A landscape with many peaks, sampled at points; each row gives a point and its height.
A climber steps from a point to the highest of its 5 nearest points, and stops where none of them is higher. Distance is the straight distance between rows; heights are no part of it.
Kon: 21  -1  22  -2  9  32  20  20  -4  23  -5  8  -3  28  23  23  -8  -36  5  6  30  -30  3  10  16  -8  -1  9  -7  2  36  8  -13  -12  -40  21  -6  4  -19  h=866
deven: 4  21  26  20  -12  -52  3  -26  13  -61  -8  -28  -16  -54  6  -3  25  -6  -2  25  -12  -11  45  -37  -37  -1  31  -2  23  -37  16  16  -9  -10  67  -33  8  -45  11  h=622
kive: -29  41  -5  16  11  34  -23  -10  -23  20  7  23  -3  12  -46  13  9  -24  9  5  39  -26  -42  13  -5  0  26  10  -36  -14  15  -2  -10  38  -26  27  -17  17  -42  h=792
vog: -10  8  36  9  -16  -45  -26  -56  13  -14  -38  41  -28  3  -2  -26  -10  -6  -8  7  -23  7  22  -4  -2  1  11  6  9  -15  -4  -6  36  34  56  -23  -12  -40  -4  h=699
dus: 8  13  48  8  -4  -4  -10  -49  4  -15  -33  56  -31  5  -14  -22  -24  2  -33  4  -48  10  13  -9  0  17  -13  22  17  -14  -6  -5  8  43  26  21  -22  0  6  h=598
tob: -15  30  2  0  0  60  -7  -6  -8  64  21  34  2  19  -18  -1  -26  -29  6  -7  35  -13  -28  29  17  -11  0  12  -24  -3  8  -14  -37  13  -13  34  2  45  -25  h=891
masir: 18  -14  -3  11  -32  15  4  -28  -2  21  2  42  3  -7  -19  -33  -33  17  -25  1  -51  25  37  -16  13  27  -2  -25  -24  -4  -28  -42  22  16  38  -7  -4  5  16  h=589
Vukon: -10  33  18  5  -17  50  20  -10  -13  100  8  48  15  26  -43  -15  -32  -13  -3  1  8  1  -20  27  27  3  -20  19  1  4  -32  -18  -25  18  -11  48  6  41  6  h=227
zezev: 6  23  9  19  1  -28  12  -16  3  -74  20  -57  7  -43  24  0  38  39  22  20  -18  -42  19  -42  -41  -24  5  -15  38  -26  29  33  -14  -20  41  -37  9  -32  2  h=520
rasi: -42  31  -24  21  -37  30  -21  -14  14  67  34  23  12  -33  -29  15  -20  12  21  -6  25  15  -35  18  30  -4  6  -24  -40  23  -34  -53  -32  22  14  -8  12  -12  11  h=149
kom: -29  -21  -22  -1  -35  21  -25  -1  3  33  36  4  0  -25  -54  27  -7  23  23  -12  -1  37  -32  -8  3  4  -6  1  -2  25  -48  -31  7  36  -5  -29  -2  8  1  h=186
Vizum: 11  -42  -13  -13  32  -44  5  19  1  -50  4  -51  -1  -6  29  2  36  33  18  1  15  -15  -13  10  -24  -16  -9  -9  -3  11  7  31  26  -32  -10  -28  8  8  7  h=619
dibuk: 16  23  60  20  32  21  12  -13  3  -30  -50  25  -21  43  13  11  -6  -10  -16  17  35  -47  18  10  -35  29  7  -18  -6  -8  55  14  -7  35  -9  22  -10  -14  -53  h=493
Zabab: -21  7  -2  -2  -20  28  -1  -11  3  69  35  6  20  -28  -36  3  -19  63  19  -15  -16  37  -23  -4  -8  12  -7  -17  6  9  -66  -38  -3  41  -30  0  25  11  29  h=378
mal: 2  11  -17  -21  -15  19  -19  16  -20  22  3  15  -3  10  -11  2  -18  -19  -22  -10  1  17  -15  0  16  -1  3  20  -7  9  -17  -8  4  17  -8  22  -5  16  1  h=210
bisut: 37  22  33  -14  -3  -6  17  3  -7  -10  -25  14  19  4  27  0  -10  -52  -7  20  -11  -6  35  -9  1  0  9  10  13  -30  13  -2  -28  -28  3  3  -20  -2  20  h=642
Badiv: 17  -5  -5  5  55  -27  5  3  -6  -48  -31  -33  12  22  4  16  29  16  13  -23  -2  -53  2  30  -1  -15  2  1  -5  19  10  2  39  -13  8  14  6  -16  10  h=550
Butat: -19  28  -11  -19  12  24  -14  -2  -4  41  13  9  13  10  -15  0  -7  -37  15  -14  23  -33  -23  8  25  -20  30  -14  -47  15  14  -6  1  12  -8  14  2  -4  -11  h=464
kura: 17  3  4  -8  48  1  3  11  1  -24  -16  -8  -5  6  15  -1  18  -25  4  -4  0  -41  16  5  19  -7  27  2  -29  1  40  7  21  0  11  17  -16  -16  -7  h=662
lufi: -17  -30  -50  -10  50  -11  -10  16  1  -15  -15  -51  12  14  -6  12  27  43  33  -45  7  -21  -27  30  22  -33  -25  -32  -7  18  1  10  20  -31  -22  -28  15  6  17  h=676
sufu: -3  -30  -22  -16  -21  -1  21  21  10  30  32  -4  6  -13  -21  7  -10  23  -13  -13  -13  48  1  3  -6  3  -15  16  30  1  -56  -11  3  16  -13  2  14  11  15  h=396
Kofos: 17  11  27  -4  7  -5  -5  -13  -2  -13  -35  24  -18  17  33  -18  -11  -57  -20  13  7  -28  16  3  -4  1  38  -17  -25  -25  39  8  1  12  3  18  -25  -34  -27  h=591
lota: 19  0  3  -5  -11  -16  23  12  -1  -27  18  -34  24  -38  17  -6  21  -7  18  33  1  4  14  -23  -33  12  18  18  52  -18  -10  12  -30  -42  6  -11  13  5  37  h=697
suge: -15  33  -2  -9  8  18  -8  8  -21  52  15  5  17  10  -33  30  -10  -12  13  -21  27  16  -49  39  16  1  -8  32  -2  23  -7  -3  -13  -3  -57  12  8  22  -6  h=127
fiv: 42  -6  28  -14  -15  -19  7  -41  -1  -25  -27  39  6  -2  -2  -23  -40  -15  -13  29  -41  12  32  -31  11  31  -5  -10  8  -31  -13  -26  -2  -1  27  -8  -16  -6  32  h=807
kipef: -36  40  -29  -22  12  24  -29  1  -12  26  4  6  13  0  -42  24  3  -13  35  2  44  -22  -55  25  32  11  7  -6  -32  15  4  9  -1  16  -26  -3  5  17  -4  h=381
Zipez: 13  39  -4  -3  -38  -10  16  -17  22  -46  20  -44  34  -32  13  -6  46  24  11  20  -11  -4  19  -56  -43  -19  33  0  50  -46  22  6  -39  -50  61  -36  -1  -14  1  h=377
pav: -16  -47  -25  34  -36  -7  16  24  16  19  48  -15  9  -19  4  -27  5  29  -10  -3  -27  33  37  -46  3  -1  -4  -8  -9  12  -41  -17  -8  -11  22  -16  4  -25  4  h=773
vot: -31  -13  -33  9  -18  -10  -22  8  1  -23  17  -19  -20  -2  -32  22  8  39  0  -28  -5  39  -29  -9  -17  1  -24  8  -1  28  -33  1  17  29  -12  -28  5  -1  -9  h=345
Nuba: 8  23  34  -1  37  5  -6  12  -4  -31  -29  18  -20  39  4  11  5  -33  -12  11  14  -31  5  28  -21  19  8  24  -9  7  40  30  8  21  -15  27  -18  1  -35  h=555
tuto: -4  34  2  7  -11  21  -24  -2  -3  -8  -25  30  -27  24  -11  -9  -5  -44  -12  8  26  -21  -14  11  -8  -3  19  -5  -29  -6  21  6  25  31  -3  38  -28  8  -27  h=533
Tido: -29  8  -21  -6  -28  19  -5  24  -6  43  14  16  11  -10  -4  -4  -14  -12  -5  -28  1  23  -13  -2  16  -8  4  1  -16  22  -17  -18  1  3  8  6  -9  -5  14  h=310
sape: -22  51  -13  23  1  36  -28  -24  -15  10  21  24  18  -11  -55  18  2  -19  46  11  46  -31  -46  17  7  19  20  3  -47  -6  14  12  -29  38  -24  7  -6  35  -14  h=549
leveg: 14  12  40  5  -13  -40  -26  -41  13  -19  -35  28  -30  -7  15  -29  -8  -26  -34  8  -19  5  23  -14  15  15  20  -11  -3  -17  9  12  15  15  44  -10  -28  -36  2  h=711
bap: -10  23  5  -3  -15  41  -34  -24  -14  34  0  42  -27  26  -21  -30  -21  -40  -12  2  18  -29  -23  -8  23  -16  24  -7  -25  -13  27  -7  -25  26  -3  31  -10  23  -29  h=618
likon: 23  -12  -6  -16  11  -23  12  27  -10  -15  7  -17  -16  -2  -4  0  -5  -4  -12  -5  -9  24  0  9  -6  10  -22  25  20  20  -5  12  17  -3  -21  -12  11  15  5  h=603
pofar: -16  -40  -12  5  -30  -9  23  22  33  11  32  -33  9  -29  15  -21  8  16  6  7  -4  33  30  -37  8  10  -4  2  13  0  -20  -3  -3  -32  21  -16  10  -20  6  h=855
Nedo: -18  -44  -5  25  -23  23  13  7  24  55  71  -11  21  -6  -17  -8  -3  50  16  -19  -7  40  2  -23  3  7  -2  -12  7  22  -72  -36  -11  16  -3  -18  13  -16  -4  h=614
tazov: 26  -5  -7  11  27  -29  19  -3  -4  -51  3  -29  10  -14  27  13  43  2  7  3  -3  -44  21  -3  -14  -7  10  -8  -10  -10  24  14  17  -33  24  -7  3  -39  12  h=413
molud: -13  18  -23  -21  23  28  -7  4  -15  36  15  -9  11  9  9  14  3  -3  25  -33  38  -14  -27  33  24  -28  3  -20  -12  21  13  -10  3  -17  -34  -6  20  -10  5  h=596
dum: -26  14  -29  4  -2  12  -33  -3  -8  15  15  1  6  -13  -44  48  12  2  21  -22  22  -18  -36  13  4  10  -3  -7  -30  17  -5  2  12  26  -22  -16  1  -10  -4  h=253
sud: -11  6  -26  -30  60  21  -10  -7  -7  32  -11  -28  28  21  -19  20  0  31  44  -55  11  -29  -42  42  30  -18  0  -32  -27  28  8  2  22  -25  -40  -14  12  -7  18  h=798
ger: -22  -42  -28  -7  -7  -11  14  23  3  45  19  -28  3  -9  32  -5  -16  28  24  -7  20  36  -9  -7  11  -16  -21  16  36  13  -29  11  -9  -44  -22  -15  26  1  17  h=551
saku: 15  -4  -11  -16  41  3  6  13  -5  -13  -47  -20  12  73  -4  32  0  27  38  -11  11  -28  -21  65  15  -10  -25  -28  9  12  11  -2  4  -30  -49  -2  0  29  -18  h=727
natuz: 2  -1  -18  -24  6  -2  -1  27  4  10  3  -21  -2  -19  33  7  24  0  19  -12  5  19  5  7  9  -18  14  -5  6  5  8  2  18  -43  -3  1  4  -3  10  h=417
lenok: -6  -37  -29  11  1  -18  33  22  37  -11  44  -52  22  -56  42  6  39  39  7  4  -1  -1  23  -37  -1  -9  -4  0  23  -10  6  33  -14  -57  21  -34  24  -1  4  h=632
Nasif: 37  7  3  -3  -24  9  4  -44  -15  6  -27  68  2  23  13  -50  -46  -16  -28  26  -22  6  26  -2  29  20  -8  -20  -27  -32  -9  -40  -14  9  16  18  -6  32  25  h=710
Vuze: 12  28  45  -6  -8  -33  -15  -23  0  -30  -35  38  -40  8  11  -14  -11  -29  -13  12  -7  10  6  -9  -4  10  -2  13  -1  -17  13  21  7  26  16  10  -17  -20  -7  h=667
tofuv: -11  36  7  11  35  30  -11  4  -10  -8  -31  10  -4  49  -27  37  17  -9  14  -4  34  -42  -32  29  0  14  3  -3  -30  17  34  21  -8  31  -40  27  -14  11  -36  h=547
mis: -4  -5  -22  16  -41  -2  -5  -14  3  21  -2  31  13  -8  8  -30  -25  -9  -32  5  -33  24  25  -5  24  7  12  -10  -30  -7  -26  -28  14  9  45  -9  -17  -5  18  h=673
tota: -25  -17  -34  -3  -11  9  5  37  11  14  26  -21  5  -24  8  18  33  15  1  -23  0  7  -4  5  7  -19  -4  3  6  12  -8  22  19  -2  5  -34  3  -8  -6  h=434
tafeb: -5  7  1  27  -43  -9  -20  -8  2  1  -10  17  -23  -9  -16  -19  -27  -19  -27  -13  -38  31  13  -21  7  -1  4  -2  -18  -5  -33  -5  29  27  37  8  -21  -22  -11  h=548
rad: -27  -18  -34  -3  -20  8  -6  2  -13  42  38  8  10  -14  -29  11  -14  46  21  -14  -4  40  -36  4  6  9  -21  6  19  21  -40  -25  -6  27  -31  -2  8  16  14  h=223
rumok: 12  -9  0  17  -50  -19  3  -26  22  -23  -16  7  6  -32  14  -28  -5  -5  -16  24  -38  21  55  -51  20  12  4  -23  -3  -44  -8  -31  6  -25  47  -26  -19  -13  22  h=728
bir: 1  32  -23  4  -33  20  -36  -7  -13  19  9  36  -4  -2  -42  11  -19  -30  -1  -13  5  10  -32  2  14  2  0  22  -21  -2  -14  -2  8  49  9  14  -28  25  -10  h=61
Gim: 16  -36  2  32  -41  0  0  -26  16  11  -6  31  -8  -22  -2  -44  -23  24  -18  2  -69  35  56  -30  32  -2  9  -54  -14  -27  -29  -51  3  14  40  -18  -22  -19  -3  h=709
rapu: -8  1  -16  -12  -5  -16  -19  16  -3  -6  8  -5  -10  -7  7  8  20  -10  -12  -9  0  -24  12  16  1  -12  7  -13  -13  9  15  0  19  10  23  -5  -24  -22  2  h=459
gomob: 49  7  53  17  22  20  37  -4  4  -18  -24  25  12  33  51  41  -1  -48  4  14  34  -51  47  -9  -10  5  23  -37  4  -16  57  7  -33  2  -12  22  3  -8  -27  h=468
Tevi: -4  -42  -29  14  6  -20  17  29  16  -27  36  -47  6  -33  18  10  47  40  -3  -27  -2  -4  19  -13  -9  -22  -17  -16  13  4  12  29  6  -17  8  -32  21  -12  -11  h=579
rit: 12  -6  19  17  -29  10  -2  -35  -2  21  -24  55  -17  26  14  -46  -35  -33  -16  19  -2  -8  7  -15  38  -8  -14  -25  -22  -42  9  -30  -10  22  23  22  -26  20  -22  h=683
Resib: 0  9  20  -2  7  -25  -17  14  5  -40  -28  3  -19  0  12  -9  13  -14  -12  5  -11  -7  2  5  -13  -5  6  13  -13  14  35  14  43  15  29  6  -10  -32  -8  h=654
Vigez: 6  25  64  8  6  19  -6  -39  -9  -8  -31  52  -30  32  -11  -34  -19  -31  -25  19  5  -16  7  12  -9  20  -8  19  -6  -19  19  10  -26  35  12  33  -33  -12  -36  h=601
Vebil: -16  -2  -8  -20  20  3  -6  27  -8  38  -3  -11  20  13  13  6  -18  -5  27  -12  36  -1  -18  40  15  -14  -10  18  18  18  -4  11  -6  -27  -44  -4  14  17  6  h=422
gez: 5  -32  -3  -2  -19  -16  32  16  19  12  36  -15  21  -34  13  -11  -11  16  10  10  -15  33  9  -32  -30  13  5  20  42  -4  -15  13  -14  -44  -5  -2  22  14  30  h=755
zov: 29  10  28  -4  14  8  18  22  -4  -16  -2  -18  35  6  41  36  5  -36  15  17  17  -8  31  0  -12  5  19  10  17  -24  21  2  -50  -30  -25  17  -12  -2  28  h=687
rer: -27  -49  -37  20  12  -27  18  22  16  -32  21  -64  -1  -9  -5  -3  19  58  0  4  2  17  -14  -5  -16  -16  -19  -8  15  12  5  47  12  -26  -4  -36  22  -6  -24  h=578
monet: -8  29  -3  -2  -22  36  8  -26  -16  88  14  37  27  -9  -30  -7  -44  18  -7  -3  -2  33  -26  11  16  18  -9  17  9  7  -46  -34  0  25  -20  26  24  27  13  h=803
rut: 36  25  15  5  -27  -23  1  -30  4  -51  -13  -1  17  -41  23  -5  4  -19  -2  22  -15  10  43  -45  -17  -4  18  15  31  -39  19  -3  -15  -36  48  -25  -12  -20  19  h=602
kekor: 27  19  52  13  67  -39  9  -17  -2  -74  -53  -4  2  14  41  -2  17  -7  12  1  4  -67  20  8  -19  7  34  -14  -7  -18  48  2  13  -11  26  1  8  -58  7  h=680
bav: 21  6  21  9  -12  12  -7  -5  -26  -11  -14  35  -12  12  -9  -5  -13  -24  -20  5  -8  14  3  -2  4  11  -18  28  -3  -12  -1  -8  -3  16  -1  27  -31  11  9  h=407
faf: -8  -2  -16  -8  -42  21  2  1  -2  35  15  21  9  0  1  -16  -26  -5  -16  -23  -24  16  -4  -10  19  2  5  -10  -18  -4  -23  -26  -4  2  15  4  11  14  9  h=346
Kufu: -36  -19  -17  10  -15  -24  -9  21  18  -49  12  -33  -15  -16  -12  1  38  24  -11  -23  -14  -2  4  3  -14  -18  -7  -10  -7  30  11  18  30  13  12  -30  7  -26  -15  h=495
bov: -10  0  -4  -5  -11  -14  -7  11  -14  -5  2  -4  -6  -16  -31  -8  -9  19  -25  1  -25  26  -9  -9  -13  15  -22  27  7  27  -19  12  18  15  3  12  -12  33  7  h=260
sute: 11  4  15  -9  -13  11  15  16  -6  22  5  18  2  7  20  -3  -13  -22  -14  2  -6  19  16  9  6  15  -9  24  -8  -5  -13  -9  -17  -12  -2  29  1  13  16  h=532
kibet: -14  2  6  -7  3  27  -5  18  -13  45  6  2  12  21  -4  5  -7  -32  0  -15  23  -8  -6  33  26  -18  4  24  -7  24  10  4  -10  -1  -21  35  12  14  -5  h=453
fepap: -1  -24  -3  -19  -33  23  23  -10  15  47  11  29  44  -3  -6  -36  -29  39  -11  -3  -42  30  19  -3  -3  29  -6  -23  -12  8  -55  -49  12  14  0  8  34  7  23  h=247
Gizog: 31  -5  8  -5  -22  -16  9  0  -5  -10  -4  0  -3  -21  28  -8  -8  -25  -16  13  -14  4  18  -24  -9  0  0  14  6  -12  -14  -20  -13  -15  10  -2  -13  -5  19  h=627
Rini: 28  -7  19  -15  30  -4  23  17  -15  9  -11  -10  12  -1  40  29  8  -33  9  -8  19  -18  0  23  -11  -5  10  6  2  3  25  16  -6  -36  -36  1  12  10  14  h=754
Tibuv: 7  -7  5  -5  -31  10  12  -7  9  18  5  23  -2  -12  13  -14  -36  -5  -12  2  -39  31  30  -19  10  13  -3  4  -15  -20  -27  -30  -2  -4  16  22  -5  16  25  h=505
Gonus: 15  28  28  5  53  -32  -8  -10  -3  -42  -25  0  -22  16  18  -1  30  -12  -10  -5  11  -48  -3  16  3  -3  6  -13  -1  -8  51  15  34  15  15  5  3  -41  -4  h=860
ritup: 12  -16  8  -1  28  -42  21  26  6  -60  4  -47  0  -25  16  12  19  25  3  39  -2  2  5  -3  -48  -6  -13  16  50  3  5  12  -10  -38  -9  -25  7  13  15  h=674
zivu: -21  -12  -22  -1  -21  4  1  14  -15  36  21  -9  -6  -4  2  -5  -12  -3  -10  -16  -3  27  -29  -3  8  1  -15  23  -2  25  -43  -4  8  0  -11  9  9  5  18  h=124
tubi: -14  -23  -21  20  -36  4  -21  10  0  -13  31  3  -19  -14  -41  7  -2  43  -25  -4  -31  49  -5  -38  -22  8  -16  0  -3  14  -36  -14  17  27  3  -19  -2  -5  1  h=53
vib: -21  -17  -33  -25  10  4  -3  30  -7  21  -11  -25  -3  15  4  23  6  13  10  -15  12  8  -24  25  6  -14  -19  11  0  29  -6  4  16  -4  -18  -8  10  20  5  h=336
beses: 1  -31  -1  -17  -15  -18  48  4  4  58  28  1  13  -17  11  -35  -17  18  -10  6  -23  36  8  -23  -7  21  -8  8  23  5  -43  -24  -4  -16  -21  10  25  18  26  h=620
lel: 2  9  -3  -8  59  19  -3  -4  -17  -17  -30  -13  6  60  -14  30  17  6  23  -13  32  -48  -16  44  0  6  14  -10  -23  11  26  14  3  6  -42  46  -8  20  -34  h=644
Zeniv: 25  16  10  -1  59  -13  0  8  -23  -55  -51  0  6  41  31  31  7  6  -10  12  14  -44  9  44  -27  19  -10  -15  6  17  32  18  -2  5  -20  10  -7  0  -13  h=631
laf: -22  17  -6  -8  56  26  -4  10  -15  25  -14  1  11  56  -30  50  4  31  25  -26  31  -36  -23  60  24  4  -5  -5  -10  13  16  -3  -7  -5  -71  8  2  26  -26  h=660
Ziba: 14  -30  -40  0  51  -22  18  15  3  -36  -14  -29  -6  0  20  14  40  24  18  -33  -15  -45  -3  5  8  -23  1  -13  0  10  11  7  29  -40  -4  -26  20  -3  18  h=556
kes: 0  -41  -21  -8  -6  -40  9  41  2  -7  32  -36  -8  -30  -2  2  9  20  -4  9  -12  23  1  -13  -16  13  -14  7  22  21  -7  12  -3  -27  -10  -25  8  10  2  h=647
pabe: -12  13  -25  -6  46  24  -28  -5  -15  10  -8  -18  25  24  -30  34  3  2  36  -15  40  -39  -44  33  15  -15  1  -12  -30  22  12  -3  3  6  -45  13  6  17  -4  h=507
mobo: 5  -10  -19  -1  -46  -7  14  22  29  -7  31  -38  3  -35  19  -19  20  -5  -11  15  -27  13  21  -32  -8  -6  5  -14  14  -11  14  2  -17  -37  42  -14  11  -13  11  h=740
poka: 21  18  57  -6  -3  -34  4  -26  -4  -58  -21  23  -18  -6  20  -1  -21  -17  -6  28  -20  22  26  -28  -40  7  -16  19  22  -25  9  8  -12  4  20  11  1  0  33  h=657
siloz: -31  52  0  20  14  50  -4  -14  -20  35  1  16  4  17  -37  31  3  -5  15  20  52  -14  -62  41  13  6  -7  25  -18  2  4  8  -38  35  -67  7  -9  48  -12  h=435
maru: 35  0  24  -4  12  -35  18  -1  0  -51  -1  -26  1  -16  21  1  -2  15  -20  23  -15  12  13  -27  -25  2  -4  25  17  -5  5  4  -11  -14  1  5  1  6  14  h=731
Legev: -16  -39  -20  18  -43  31  -2  -15  20  36  29  16  12  -12  -33  -15  -17  32  -9  -17  -43  50  12  -15  3  14  -2  -17  -24  14  -47  -55  10  25  13  -13  6  -12  3  h=432
Moda: -2  -17  -20  7  -33  28  -1  -9  -2  49  26  25  13  -13  -42  1  -14  20  -14  -14  -25  49  -6  -2  -11  16  -1  2  -1  11  -63  -25  12  41  -20  9  14  16  9  h=166
deba: -1  -23  -17  9  21  -46  17  16  13  -92  18  -60  -1  -25  -4  6  29  48  -3  9  -1  -24  3  -10  -34  -17  -29  -13  20  -10  14  35  4  -27  11  -37  22  -16  -11  h=639
mefak: 33  1  37  29  -7  56  13  -1  -10  21  -21  33  -16  44  20  0  -19  -54  -33  21  40  -42  43  -14  10  30  14  -11  5  -17  28  15  -54  0  -18  34  3  16  -35  h=450
lalem: -47  -47  -12  21  -29  2  20  15  40  46  54  -16  1  -28  4  -14  3  58  16  -9  5  38  1  -23  10  -7  -13  -14  26  19  -46  -10  -22  -14  15  -22  12  -19  -1  h=701
sigup: 13  -11  10  -4  -8  -16  2  -7  -4  -28  4  4  -11  -10  -16  -23  -16  4  -33  7  -26  25  6  -15  -25  12  -6  19  10  1  -14  16  16  18  13  18  -12  8  14  h=521
fut: -32  -38  -37  -28  20  -22  0  30  -2  24  12  -51  14  1  -10  8  4  44  23  -21  3  12  -35  20  12  -16  -24  -1  18  19  -10  20  -1  -10  -28  -34  16  15  4  h=518
kun: 20  -10  20  1  3  -32  7  0  -16  -55  -11  3  -14  -17  1  -6  -5  15  -10  26  -23  20  9  -15  -38  7  -7  16  30  4  -5  11  16  4  12  -3  1  1  21  h=872
tava: 2  26  -5  8  -13  12  -28  -8  -7  2  -9  44  -19  14  -35  -17  -17  -14  -16  0  -8  26  -7  8  -6  18  -15  18  3  8  -6  11  20  45  15  23  -26  12  -8  h=250
tiva: -22  -26  -46  -28  26  -19  -16  12  -11  11  -22  -52  -19  33  -14  22  1  38  22  0  15  16  -38  40  6  -17  -28  17  40  15  -9  31  5  -13  -40  -14  15  34  12  h=382
Gelu: 17  -27  -38  -26  14  -38  16  30  -12  -6  -9  -22  3  8  29  17  8  6  10  24  6  2  -18  27  -5  11  -15  14  31  2  4  15  4  -37  -38  -10  10  28  9  h=498
kagok: 23  30  40  5  -8  -33  11  -19  -8  -74  -10  -27  13  -43  4  19  25  7  9  37  -18  5  12  -43  -50  -2  9  34  43  -30  25  8  -26  -24  26  -15  1  -16  36  h=599
nevoz: 37  -10  -1  -14  49  -25  4  33  -9  -37  -30  -23  15  22  39  16  31  -4  6  5  2  -24  5  21  -15  -4  -1  -7  -3  10  31  7  8  -28  -14  16  2  -3  11  h=682
dipom: -5  -7  -27  -26  29  -10  -22  18  -23  -26  -22  -29  6  30  -6  35  10  12  1  -1  30  5  -28  38  -1  -10  -24  20  13  31  6  13  11  -9  -30  5  -3  24  -20  h=401
Zuf: -24  44  34  28  -6  62  -23  -37  -12  13  -24  47  -39  43  -41  -35  16  -32  -1  0  28  -38  -34  -2  -6  8  4  -3  -19  -23  29  22  -30  55  -8  36  -41  6  -77  h=506
Pof: -18  -16  -39  -26  13  -9  6  21  15  9  31  -32  22  -19  14  11  23  0  18  -17  1  -4  -10  14  9  -25  -12  -11  4  31  6  9  7  -36  -9  -22  39  -4  14  h=358
bapit: -10  -21  4  23  -3  -56  1  8  21  -71  14  -40  -13  -22  17  9  31  46  -10  10  0  -11  13  -9  -40  -14  -13  0  21  0  16  24  14  -9  26  -28  26  -28  -13  h=600
Raz: 17  13  31  -13  9  13  -7  -26  10  -26  -23  18  -3  2  39  -18  -14  -75  -17  21  -4  -17  29  -14  23  -6  41  -34  -16  -41  29  -2  -14  -20  28  2  -20  -18  1  h=611
fep: 24  7  30  7  -15  -13  3  -22  -1  -10  -19  33  -4  -4  21  -34  -27  -42  -8  22  -11  11  42  -18  8  9  1  5  0  -23  1  -15  -3  0  24  -1  -27  -6  17  h=736
Lige: 1  13  31  14  -15  32  3  2  -2  47  5  35  -20  39  -16  2  -25  -39  -16  8  17  -4  -10  8  20  -1  -16  30  -16  -6  2  10  -26  7  -24  44  -6  23  -22  h=553
suz: -30  -23  -32  12  -23  18  -3  26  16  32  25  -22  4  -19  12  -2  10  -1  -2  -27  -6  21  4  -12  12  -6  0  -14  -20  25  -6  -18  8  -25  16  -15  7  -18  -6  h=585
livep: 4  22  41  3  29  -42  -4  -20  3  -79  -40  -20  -2  -4  30  2  24  -3  9  18  6  -38  14  7  -34  3  11  1  5  -17  30  2  17  -9  39  -15  19  -41  15  h=571
poga: 16  -9  -7  -10  -18  13  9  0  -2  41  -2  10  7  -15  -30  -15  -13  30  -11  1  -38  33  -6  -6  1  16  -11  12  8  9  -50  -2  28  17  -7  2  -4  23  23  h=175
vigu: 26  -21  11  -11  53  21  9  13  -7  17  -13  -11  11  51  24  30  7  14  23  -19  23  -36  -24  31  22  -13  -3  -12  -8  23  37  8  -2  -26  -37  18  16  8  -8  h=760
mova: -12  27  14  -1  -17  51  -12  -25  -8  62  0  64  -5  19  -31  -31  -28  -23  -14  8  9  -3  -10  6  36  -1  1  0  -33  -4  -13  -24  -29  22  9  39  -2  33  -15  h=534
nul: 7  9  43  28  -11  -46  -12  -40  37  -44  -9  4  -22  -42  7  -27  2  7  -6  9  -24  4  42  -24  -14  -3  29  -7  23  -31  5  14  20  15  52  -42  4  -58  3  h=694
vezel: 19  -14  -8  -20  19  -17  12  13  1  -39  13  -21  -1  -20  34  20  16  -4  -1  12  -16  -2  21  -20  -17  9  1  29  25  -7  22  16  1  -22  14  -7  -8  2  31  h=669
Dilo: -41  -37  -53  13  -7  4  -19  29  6  -10  31  -42  2  -8  -28  23  26  56  12  -29  4  22  -6  9  -12  -22  -6  -16  -2  35  -21  9  10  5  -10  -36  4  -2  -16  h=504
duvev: 17  28  10  -2  -4  -6  -7  -18  5  -38  -7  -12  4  -23  47  -4  27  -44  -11  15  -14  -8  38  -21  6  -7  33  -22  15  -42  24  2  -1  -23  47  -25  -8  -29  5  h=519
gos: -22  16  -23  -22  2  18  -9  16  12  50  15  -25  14  -5  -11  23  0  20  24  -24  40  9  -40  32  20  -19  -1  -19  -15  25  -20  -9  14  -9  -24  -20  8  -17  6  h=311
fodom: 5  6  5  -18  -14  9  6  11  4  -1  0  11  2  -6  23  -13  -13  -46  -20  13  -4  -13  31  -11  19  -3  18  3  -13  -20  17  -15  -1  -20  9  14  -8  4  12  h=668
sotab: 14  15  41  -8  16  1  -22  -25  15  -7  -45  41  -39  33  12  -36  -6  -60  -15  2  25  -24  12  -2  0  -5  34  -26  -21  -40  46  9  -10  18  21  0  -19  -26  -45  h=577
sumav: -15  16  -17  -14  9  6  -17  10  -29  -15  -4  -4  -9  19  -23  27  9  -3  9  7  20  2  -27  25  5  3  -10  15  -8  25  -3  23  19  20  -21  3  -4  25  -22  h=217
mife: -25  -39  -19  -7  -10  -15  7  7  11  50  34  -12  -10  -5  -8  -10  -31  45  17  -8  2  60  -30  -15  -6  13  -13  17  44  10  -50  12  -3  -3  -43  -16  17  17  13  h=402
Konik: -1  27  54  19  -15  44  -19  -54  2  17  -34  58  -37  32  -19  -43  -8  -45  -10  18  23  -25  -6  -16  -1  10  0  -10  -8  -43  28  14  -46  56  17  29  -25  -3  -78  h=563
Vupe: 13  7  -11  -18  55  1  14  10  3  -2  -4  -19  5  26  21  20  19  -24  14  -23  14  -41  -14  13  15  -29  18  -19  -25  15  32  1  25  -6  -5  17  0  -7  -1  h=693
Babid: 10  -25  1  17  -34  -22  19  7  13  -6  20  -9  -18  -33  9  -25  7  -2  -13  12  -36  20  33  -44  -2  -5  -7  6  21  -10  -13  -29  5  -13  29  0  -2  -6  8  h=696

For each start below, name the point where the climber stops.
mal: fiv
Moda: pofar
deven: fiv
vot: pofar
Tibuv: fiv
faf: fiv
zezev: kun
Kufu: kun

Call two points neighbours if one is among the 5 nearest of the other. Go from one point of each pair to the other, from neighbour to neighbour, staying as high as possible. Name the lowest point that can't be avoided.
Gonus / monet: Zabab
tob / Gonus: bap
Kon / Gonus: kura
pofar / fiv: Babid
pofar / kun: lota
